Each row is a point on a tangle of strands that fork, close into loops and nearly touch. The rows are in no order.
In the rows, zero is written as 128.
Two points are linked if the straight distance between their rows is under 119. Some points are linked to none.
depin: [100 115 123 101 125 159  74  95 105 105 188 133 165 134 118 123 131 147
 149 105  82 171 125  85 153 102 115 118 119 112  86]
lalos: [104 123 129 122 126 148  77 123 102  84 143 126 147 109  98 138 140 126
 123 136 119 172 142 116 156 134 110 118 135 103 101]
Rozo: [107 140 161 138 135 161  64 134  72  48 110 121 159 110  99 177 133 104
 161 127 113 183 170 145 177 137  84 126 102 139 167]
Vogu: [161 116 136 138 105 164 151 163 112  95 133 131 124 158 135  96 102 146
  99 148 169 111 157 113 158 119 148 136 140 142 175]
Sigo: [140 123 123 129 132 161 142 100 104 146 179 120 121 168 170 117 103 149
 171  87  97 137 107  95 123 100 113 137 111 130 124]
das: [126 116 113 111 108 101 141 147 169 160 138 138 111 127 114  88 135 139
  64 160 154 106 111 128 116 135 159 126 168 108  78]
dofek: [117 150 111 150 182  87 120  80 124 153  77 117 139  89 150 185 152  81
 193  98 104 153 132 139  97 179  97 112  63 112 135]
zis: [101 128 164 119 121 116  81 129 127  57  89 144 169 106 100 172 142 113
 139 117 121 146 171 143 171 157 107 137  93 156 158]
ratif: [123 139 128 136 123 158 114 155 102 122 111 110 124 125  74 104 118  92
 106 183 167 133 134 159 139 101 136 106 167 137 151]
totag: [177 117 107 130 112 165 176 134 118 150 159 124 126 173 148  66  95 154
 112 155 167  94 139  93 138  92 170 121 146 140 153]
Pil: [107 141 130 152 167  66 137 121 161 153  61 123 110  89 151 194 150  97
 169  91  91 134 100 170  75 171  96 140  88 118 122]
dezud: [177 126  76 132 133 119 166 121 142 164 151 138 130 138 185 104 135 161
 107 125 158 119 138  67 111 173 151 115 113  84 119]
Bib: [152 132 171 145 133 145 142 129  96  89 100 126 135 162 157 151  99 125
 175 108 129 124 156 131 143 108 116 150  77 186 210]
buk: [123 138 107 131 141  62 137 140 170 179  86 138 107  74 122 138 167  95
  95 162 166 110 120 142 101 194 142 113 137  75  79]
Pel: [120 132 151 159 127 158 111 158  86  91 127 115  75 107 124 165 129 135
 121 118 109 151 101 170 129 123  83 140 152 105 129]
robug: [120 120 102  84 102 112 138 137 167 185 182 136  94 143 115  74 133 160
  69 137 132 113  75 128 101  88 155 133 190 113  51]
libeb: [ 90 144 120 111 150 153  73  91  86 140 141 107 153 117  81 122 128  82
 154 147 108 169 118 141 130  88 118  91 133 133 114]
Fumis: [ 73 116 127 113 142  96  73 118 137 129 150 133 103  68 114 185 174 145
 131  94  70 167  74 148 116 153  77 144 136  74  38]
tav: [164 132 157 130 111  93 141 179 142  71  54 156 125  98 139 177 143 128
 102 138 169 115 174 143 145 198 133 144 104 140 190]
Fole: [142 116 128 108 127  86 195 109 197 212 123 131 151 164 119  80 115 140
 122 132 135  68 112 129  96  80 193 129 131 182 118]
pibi: [152 144 163 175 130 164 126 188  73  56  99 112  61 108 158 182 118 137
 127 127 128 157 127 171 146 151  84 150 135 101 172]
poni: [109 155 161 165 146 135 142 138 103 137  74  97  68 121 112 161 116  84
 137 136 126 110 100 219  92  91 104 128 145 166 170]
Zupa: [155 131 140 148 135 167 145 109  86 123 139 113 130 163 159 119  96 125
 174 116 124 127 142 110 133 100 122 127 102 152 171]
patat: [158 141 107 137 121 171 114 144  91  90 122 124 187 125 108 110 131 110
 115 178 192 138 203  96 173 157 137 104 118 119 198]
Bizo: [142 119 109  90 121 132 145  78 155 179 185 131 177 179 147  76 111 154
 149 116 112 104 130  66 130  95 162 124 112 153 111]
Fim: [131 149  73 104 148 134 112  95 105 198 173 114 126 127 147  99 134 117
 131 131 141 156 106 103 114 138 126 105 124  78  96]
lar: [169 131 125 127 107  86 149 170 164  83  78 168 139  83 134 151 167 136
  80 151 186 102 190 101 149 224 148 131 127  97 152]
doku: [130 150 145 176 155 117 152 150 108 130  76 103  56 109 156 182 124 109
 145 114 114 126  95 190  83 142  95 143 126 121 154]
zar: [141 132  82 111 124 127 120 112 141 153 168 142 167 131 138  82 138 142
  95 149 157 123 156  70 138 152 156 110 128  90 102]
nur: [121 137 112 133 131  90 143 153 150 182 103 124  80  97 104 114 144 102
  76 171 170 106  94 167  94 146 140 114 175  93  85]
tetul: [110 133 165 137 144 132  99  95 105  93  95 120 161 136 130 161 115  96
 194  98  99 143 156 144 145 111 106 131  68 184 181]
Zipag: [153 102 139 138 112 122 179 149 152 119 135 140 110 165 169 120 108 173
 123 103 125 105 127 106 116 127 149 151 117 149 131]
Ripor: [114 144 104 131 161 105 105  95 122 147 129 128 133  95 151 165 151 112
 160  96 101 163 121 116 116 181  96 116  96  80  91]
luzok: [173 140  57 107 138 158 145 102 102 202 201 114 119 155 179  69 115 145
 126 133 162 137 108  72 118 128 145 111 138  81 116]
Delig: [131 146  68  96 142 134 102  89 119 201 164 115 169 127 115  70 139 105
 114 174 161 139 134  96 129 118 156  91 132  91 105]
Gare: [ 99 155 123 158 170  95 143 125 134 176  91 101  68  97 151 187 137 103
 161  92  87 131  61 190  57 150  83 142 119 107 113]
Kipus: [135 121 122 106 115 113 137 130 162 136 112 145 200 137  81  81 132 121
  80 173 181  78 181 104 157 129 180 107 131 157 167]
mekin: [150 104 132  98  94 151 162 110 150 149 198 138 142 193 148  67  95 183
 135 115 111  98 112  81 139  65 167 141 151 164 104]
dife: [137 116 164 113  98 152 169 125 133 136 144 127 111 179 107  95  92 139
 142 130 114  81 104 160 129  24 157 138 186 208 136]
zegut: [111 113 140 111 119 118 129  95 162 138 146 139 168 161 117 101 115 138
 142 113 101 113 134 104 133  95 145 130 111 169 117]
ropam: [157 133 165 157 121 118 138 205 121  55  74 138  60  95 150 192 136 144
  99 128 139 134 132 171 138 187 108 162 138 103 158]
Tamom: [178 120  90 127 133 148 189 111 124 183 175 123 118 169 188  81 103 162
 137 117 148 107 113  76 105 119 156 127 121 116 132]
zof: [111 138 119 102 132 160  94 112 107 144 142 110 154 137  63  83 117  92
 123 181 139 141 121 135 137  64 149  90 168 148 124]
sonu: [137  95 143 113  78 174 155 142 131 109 200 143  99 180 135  82  98 188
 112 112 111 104  95 107 141  50 148 149 187 156  99]
potet: [109 133 162 155 149 147 112  96  92  97 122 112 123 139 159 175 112 125
 209  66  64 153 119 143 125 101  75 146  75 160 162]
tef: [118 132 160 149 132  87 120 171 153  81  73 137  79  77 137 201 155 133
 121 111 103 138 117 171 125 184  94 159 130  96 110]
gidid: [123 118 118 110  99 138 118 164 135 118 126 134 142 129  67  83 119 114
  60 195 183 113 145 125 152 116 161 112 185 130 130]
letos: [173 142  83 158 142 175 141 133  74 146 138 107 131 133 149  91 118 111
 123 169 178 144 148 103 136 140 130  95 132  92 164]
fotis: [ 71 110 142 106 138 138  61  73 112  95 157 131 173 118 101 154 141 124
 174  89  58 176 123 116 152  99 102 124  92 145  94]
subiz: [132 118 147  95 102 116 141 118 171 114 121 154 214 163  98  89 120 140
 114 140 149  76 191  96 166 108 180 131 106 193 185]
vafuv: [ 98 139 128 136 148 175  58 107  65  85 139 109 171 113  88 145 131  89
 168 148 112 195 157 127 161 118 107 100 108 117 138]
did: [134 104 126 108  93 139 173 151 160 159 185 137  78 168 144  89 110 182
  95 110 115  99  70 132  99  76 153 152 191 144  75]
Pif: [ 96 127 147 144 152 149 116  98 101 122 156 112 101 127 160 182 121 146
 195  47  43 157  79 144 105 106  64 158  99 130 120]
Ruz: [ 74 122 132 126 149 121  91 104 117 134 160 116  97  91 132 188 154 148
 165  57  40 165  51 160  96 126  60 158 128 102  74]
mikeb: [125 113 127 120 104 148 105 157 125  82 147 141 143 125  98 110 130 140
  81 157 147 141 154 107 162 138 133 124 160 105 117]
Pelu: [104 122 154 141 123 114 165 140 159 146 116 123  75 141 131 144 120 140
 131  93  90 101  68 185  73  87 119 160 152 166 107]
Mevam: [128 126 107 116 120  68 124 142 179 137 121 162 128  77 133 145 175 137
  92 141 151 125 144 101 126 213 132 126 141  59  55]
difik: [167 136 132 159 141 108 150 153 119 107  68 132 112 104 157 163 139 108
 126 136 160 126 156 134 122 185 126 120 100 116 180]
niro: [ 75 121 156 118 142 109  86  73 143 107 107 129 173 130 112 155 128 107
 190  83  66 142 137 140 136 101 104 133  68 180 129]
dazub: [114 127 139 138 129  94 115 145 150 106  96 140 119 100 120 155 146 124
 115 126 125 132 137 142 132 170 116 133 125 108 110]
sune: [147 138  81 133 129 186 101 134  82 127 156 113 167 130 102  83 123 105
 116 199 179 156 166  97 158 125 144  95 145 100 154]
tiru: [149 144 114 161 146 138 138 131  95 138 106 111 108 122 144 128 122 101
 136 142 153 133 134 137 121 150 120 107 115 108 160]
fekim: [ 96 137 116 123 146  96 103 111 137 156 115 123 128  96 107 139 148  96
 128 134 118 139 113 145 114 147 115 115 119 103  88]
mopa: [140 125 113 126 112  94 126 171 158 111 108 153 120  80 116 126 159 130
  64 174 186 113 162 108 146 207 143 120 162  66  96]
namov: [ 89 126 153 138 135 113 122 111 143 131 115 120 108 127 119 152 126 119
 157  91  77 126  94 171 109  98 104 144 123 163 115]
lut: [154 107 156 130  97 123 149 179 147  68 112 152 114 144 151 136 120 167
  92 121 146 114 152 121 149 157 144 158 124 143 156]
kepe: [148 119 125 114 123 108 170 116 170 181 113 129 168 154 101  72 118 125
  98 166 171  72 149 122 130  98 190 110 134 170 157]
vul: [132 127 133 122 122 114 118 112 139  95 108 147 181 131 126 135 140 123
 129 124 138 127 182 102 153 160 133 124  88 145 157]
fomug: [116 111 143 125 102 118 197 161 174 164 152 132  65 160 147 125 115 172
 114  85  93  86  53 169  64  78 146 170 181 161  79]
dafe: [118 116 156 110 108 133 114 123 141  99 119 134 171 152  98 110 113 122
 127 135 128 111 162 120 162  97 145 130 117 183 166]

How many points has the smallest loop of links through each point below? Write 0 if it is on no loop.
zar | 6
mikeb | 7
lar | 0

A tip is a point with one link. Name the tips that can be reached along the links from each point below, in the order of the rows.
Pil | Pel, poni
robug | Sigo, Fumis, Fole, patat, namov
Tamom | Zipag

A fork is a point with three links, a tip a point with one. Leave the first point through the second and follow the links. Name the first fork or tip that comes.
robug; das | patat
doku; Gare | Pel
difik; tav | did
Pel; pibi | poni
